Points, in no order, along strands that fork, close into loops and pass close to each other.
Two points are linked if the straight distance between their rows is under 65.3.
miri: [ 15,  -1, -23, -33,  -7,   1,   6,   5, -11,  -5,  21,  -2, -18,  -1, -43,
  -9, -12,  -8,   0, -41, -23]
Kezo: [-10,  43, -16, -24,  11,   6, -20,  32, -24, -15,  -8, -17, -29,  23, -16,
  -4,   9, -14,   9,   7, -20]
gib: [ 15,  -9,  15,  29, -27,  46, -27,   5,  16,   9,  48,  -1,   0,  16, -23,
 -21, -17,  17, -21,   6,  -9]
beror: [  1,  -8, -14, -19,  -2, -24,  32, -30, -10,  13,  -2,   6,  60, -12,   4,
 -24,  -2,  -9,   7, -40,   7]
vigir: [ 13, -57, -21, -33,  -4, -61,  65, -49,  -7,  23, -39,   0,  27, -41,  22,
   4,  -9, -31,  -2, -27,   1]
zot: [ -8,  13,  10,  14,  -7,   3, -11,  19,  -6,  -1,  50, -15,   3,  -1, -22,
 -29,  -9,  24,  11, -30,   2]
fip: [ 13, -21,  -3,  -2, -14,   8, -22,  17,  -9, -11,  29, -11, -11, -18, -34,
  -5, -18,  17,  -9,  -4, -27]
Pob: [ 32, -24, -13, -40, -14,  -4,   6,   5,  -6,   5,   1,   3, -24, -17, -46,
  14,  -3,  -2, -21, -33, -25]
vefeb: [-29,  52,  -1,  14,   6, -10, -23,  25,  -8,   1,  48, -24, -11,  37,  -3,
 -41,  -1,  15,  33,  -7,   6]
Fek: [ 21, -11,  -7, -27, -13,   7,  -8,  27, -11,  -9,   3,  -1, -43,  -2, -45,
  23,   2,   1, -20,   3, -27]
Mizav: [-24,  -6,  26,  31,  17,   4,   5, -16,   0, -19, -23,   5,  -1, -24,  32,
   8,  17,  -1,  16,  13,  27]
Sig: [  1,  39, -22, -23,  21, -14,   2,   6,  -3, -19, -22,  -6,  -2,  12,   2,
   2,  10, -24,  40,  -3,   2]
libo: [ 22, -33,  30,  28, -17,  31, -31,   4,  13,   6,  35,   1,   6, -10, -14,
   4,  -6,  25, -23,  19,  -6]
pas: [  4,  26, -16, -26,  12,  -9,   6,  25,  -9, -16, -27,  -3, -32,  11,  -7,
  16,   9, -19,  12,   3,  -8]
rubi: [  9, -32,  14,  18, -32,   2,  25, -21,  11,  25,  -3,  13,  59,   9,  10,
 -15, -10,   6, -33,  -6,  12]
kupe: [  9, -49,  22,  21, -12,  -5,  -5,  -8,  11,   8,   0,  12,  22, -48,   6,
  10,   1,  35, -10,  13,   6]
rofak: [ 27, -61,  -9, -18, -22,  10,  14, -10,  14,   6, -17,   6, -13, -26, -21,
  43,   0,  15, -32,  19, -22]
konag: [ 15, -55, -20, -39, -10, -28,  13,  -4,   6,   6, -23,  -1, -50, -61,  -6,
  51,  -7,   7, -18,  16, -22]
lened: [ 12,  -2,  11,  18, -24,  43,   4,  -6,  18,  12,  28,   8,  15,  39, -16,
 -15,  -3,   0, -17,  -2,  -6]
vuv: [-16,  -2,  -7,  15,  -7,   2,  12,  -8,   3, -16,  27,   6,  37,  -1,   0,
 -13,  -7,   0,  -1, -26,  14]
lubak: [ -3, -26, -19,  -9,  -7, -14,  -5,   4,   6,  -2, -22,  10, -10, -36,  12,
  22, -28,  -1,  -5,   8, -14]
bopal: [  4,  17,   6, -14,  -3,  33, -10,  19,  -1,  -3,  -2,   7, -40,  43, -10,
  20,   3, -13, -43,  15, -19]
Povof: [ -9,  26,   8,  19,   6,   7, -28,  22, -14, -13,  15, -14, -10,   3, -12,
 -18,   6,   6,  17,  -7,   0]
Veko: [ -3,   7,  24,   7,   6,  12, -16,  20, -19, -26,  -8, -16, -46,   0, -22,
  13,  14,   0,  -2,  11, -16]
tef: [-15, -20,  27,  26,   4,  10,  17, -21,  16,  11, -19,  16,  28, -35,  33,
  -6,  17,  12,   1,  15,  38]
zales: [ 18, -60, -12, -20, -11, -46,  39, -41,   1,  25, -21,   5,  31, -45,   7,
   2, -13,   2,  -8, -23,  -5]
zubes: [-17,  28,   0,   2,  38,  -9, -13,  -6,  -8, -26, -41, -10, -31,   8,  25,
  18,  24, -33,  43,  29,   8]
Nivul: [  2,   6, -11,  -5, -11,  13,  -8,  22,  -9,  -1,  40, -16, -13,   2, -44,
 -22, -15,  11,   2, -25, -21]
mag: [  2,  54,  26,  34,   7,  26,  -3,  -2,  24,  21,  25,  -7, -10,  82,   5,
 -19,  19,   6,   9,   2,  -2]
sugi: [ -3, -21, -20, -13,   4, -30,  31, -12,   8,   8, -38,   9,  15, -26,  37,
   9, -13, -18,   4,  -4,   5]
Nam: [ -3, -14, -19,  -2, -23,  -5,  32, -14,  -4, -10,  13,   7,  42,  16,  -9,
   0, -21,  -8, -14, -20,   8]
kalad: [  3,   0,   5, -31,  -4,  12, -19,  30, -26, -15, -19, -15, -62,  -7, -29,
  23,  23, -13, -21,  22, -21]
torur: [ -4, -13, -10,  -6,   0,  10,   3,  -1,   4, -13, -19,   9, -17,  -9,   8,
  35, -17, -15, -26,  15, -12]
fonug: [ -9,  11, -22, -24,  24, -28, -21,  15,  -3,   3, -26,  -1, -12, -36,  33,
  -9, -14, -22,  34,  -2,   7]
duf: [  6, -26, -11, -10, -20, -22,  39, -28,  -7,  13,  25,  -5,  52,  11, -14,
 -20, -15,  -1,  -7, -46,  -2]
darep: [  5,  40, -40, -34,  22, -29,  14, -13,   0,  -6,  -2,  -3,  26,  19,  10,
 -11,   4, -26,  55, -18,  14]
vaz: [ -1, -43, -28, -28,   2, -56,  52, -32,   2,  11, -42,  -5,  14, -33,  41,
  11, -10, -42,  18,  -6,  21]
lir: [ 25, -39,  28,  23, -14,  17, -13,   1,  16,   4,  -8,   4, -22, -15, -15,
  37,   6,  29, -18,  31, -21]
Fari: [ 34, -50,  14,   6, -25,  26,  14, -10,  16,   3, -20,   5,  -2,   2, -10,
  35,   9,  16, -42,  20, -14]
lorus: [ 28, -52, -13, -45, -15,  -7,  22,  -2,   7,  16, -15,   4, -44, -30, -25,
  61,   9,  18, -38,  25, -16]
ler: [ 17, -55,   0,  -7, -11, -24,  13, -20,  15,  16, -13,   9,  25, -56,   7,
  14, -15,  16, -11,  -8,   5]
zepip: [ -3,   5,  -4,   0,   7,  -6, -30,  31, -30, -18,  11, -17, -23, -29, -16,
 -19,  -3,  -5,  17,  -1, -11]
Bak: [ -6, -10,   1,  -2,  10,  -5, -10,   7,  -1,   6,  -3,   9,  11, -47,  10,
 -15,  -9,   0,  21, -13,  23]
gebup: [-16,  41, -10, -12,  35,   4,  -8, -10, -15, -28, -38,  -1, -39,  33,  11,
  27,  34, -30,  13,  25,  -4]
suve: [-13,  25,  42,  30,  12,  -6,  -3,  -2,  16,  18,  -4,  17,  44,  16,  44,
 -10,  17,  21,  -6,   0,  39]
Det: [  1,  -7, -29, -34,   7, -27,  -4,  17,  -4,  -1, -25,   1, -32, -39,  17,
  10, -22, -21,   3,  -2, -13]
kapu: [-13,  45,   0, -14,  16,  21, -27,  19, -14,  -6,  -5,  -5, -46,  49, -10,
   8,   9, -25, -14,  21, -23]
ris: [-26,  17,  10,  20,  38, -12, -12, -10,   1, -15, -30,  -1, -15, -18,  49,
  15,  23, -26,  30,  22,  29]
tupof: [-12,  33,   7,  23,   3,  -6,  14,  -2,   8,  14,   8,   9,  41,  25,  24,
 -25,   2,  15,   8, -19,  31]
bige: [  3,  11, -31, -20,  15, -31,  25, -22,  -6,  -1, -10,   4,  41, -14,  11,
 -20,   6, -24,  40, -31,  22]
galo: [-16,  -3,  25,  30,   6,  22, -19,   0,  -2,  -4,  20,   7,  20, -17,   6,
  -7,   0,  20,  -1,   4,  16]
tuso: [-26,  71,  -2,   9,  16,   2, -33,  22, -13,   7,  42, -38, -29,  59,  -9,
 -36,   3,   5,  28,  17, -14]
rovu: [ 13,  23, -11,  -6,  -8,  14,  -3,  13,   2,  -6,   7,  -3, -17,  43, -15,
   4,  -7,   0, -17,  -6, -12]
das: [-17,  16,  -3,   5,  17,  17,  -5,  -7,  -5, -28, -17,  12, -20,  16,   3,
  20,  -2, -19, -10,  17,  -6]
giki: [  6, -16,  29,  20,   6,  21, -17,   8,  -5, -13, -24,  -4, -37, -19, -10,
  19,  11,  13,  -2,  34, -10]
sep: [-11,  52, -12,   2,  12, -12,  -1,  -6,   9,  -3,  11,  -1,  29,  39,  14,
 -29,  10,   3,  32,  -8,  17]
Metaf: [ -9,  61,   3,  25,  15,  12, -10,  -5,  17,   6,  27,   3,  17,  61,  11,
 -29,   7,  15,  23,  -1,  15]
dal: [ -7, -18,  18,  29, -28,  13,  29, -22,   6,  15,   1,   1,  49,  51,  13,
 -14,   1,   2, -38,   9,   8]
lubab: [-20,  59, -13,  -5,  20,  -4, -39,  26, -27, -19,  13, -18, -26,  39,  -1,
 -22,  10,  -9,  27,  17, -22]
sogu: [ -3, -21,  35,  29,  -7,  11,  -6,  -5,  10,  17,   6,  19,  37, -29,  21,
  -7,   7,  24, -17,   7,  25]
muz: [  9,  38,   5,  19,  -4,  27,   8,  10,  11,   5,  31,  -9, -29,  72, -20,
  -6,   4,   7,  -6,  -5,  -5]
genit: [-25,  16,   9,  14,  24,  -1, -25,   6,  -9,   0,  -2,   7,  18, -35,  28,
 -20,   3,  -1,  28,   1,  34]
Borel: [-21,  32,  26,  25,  14,   7, -28,  13,  -1,   7,  33,   5,  26, -21,  15,
 -23,   6,  24,  13,  -4,  45]
Taru: [ -1,  14,  19,  28, -18,  27,  27, -25,  12,  10,  21,   2,  35,  59,  -4,
 -26,   5,   2, -11,  -3,   9]
benob: [  1, -21,   0,   8, -13,  -7,  24, -10,  10,  16, -23,  14,  32, -12,  22,
   0,  -9,   4, -11,  -1,   2]
sedo: [ 14, -37,  -3,   4, -18,  13, -26,   2,  18,   3,  23,  10,   4, -25, -23,
  12, -20,  23, -22,   5, -24]

A tip is a point with one link. Name the tips that can be reached along the links from each point below, in the order of the rows.
Borel -> konag, zepip, Bak, gebup
rovu -> vefeb, vuv, suve
lubak -> fonug, das

A piece is all that can be reached along the links. How many separate loops has the piece of each point below (a circle has one, a figure eight two, a Y none), and how many tips (points with one link)?
bige -> loops 0, tips 3
Fek -> loops 0, tips 4
torur -> loops 0, tips 2
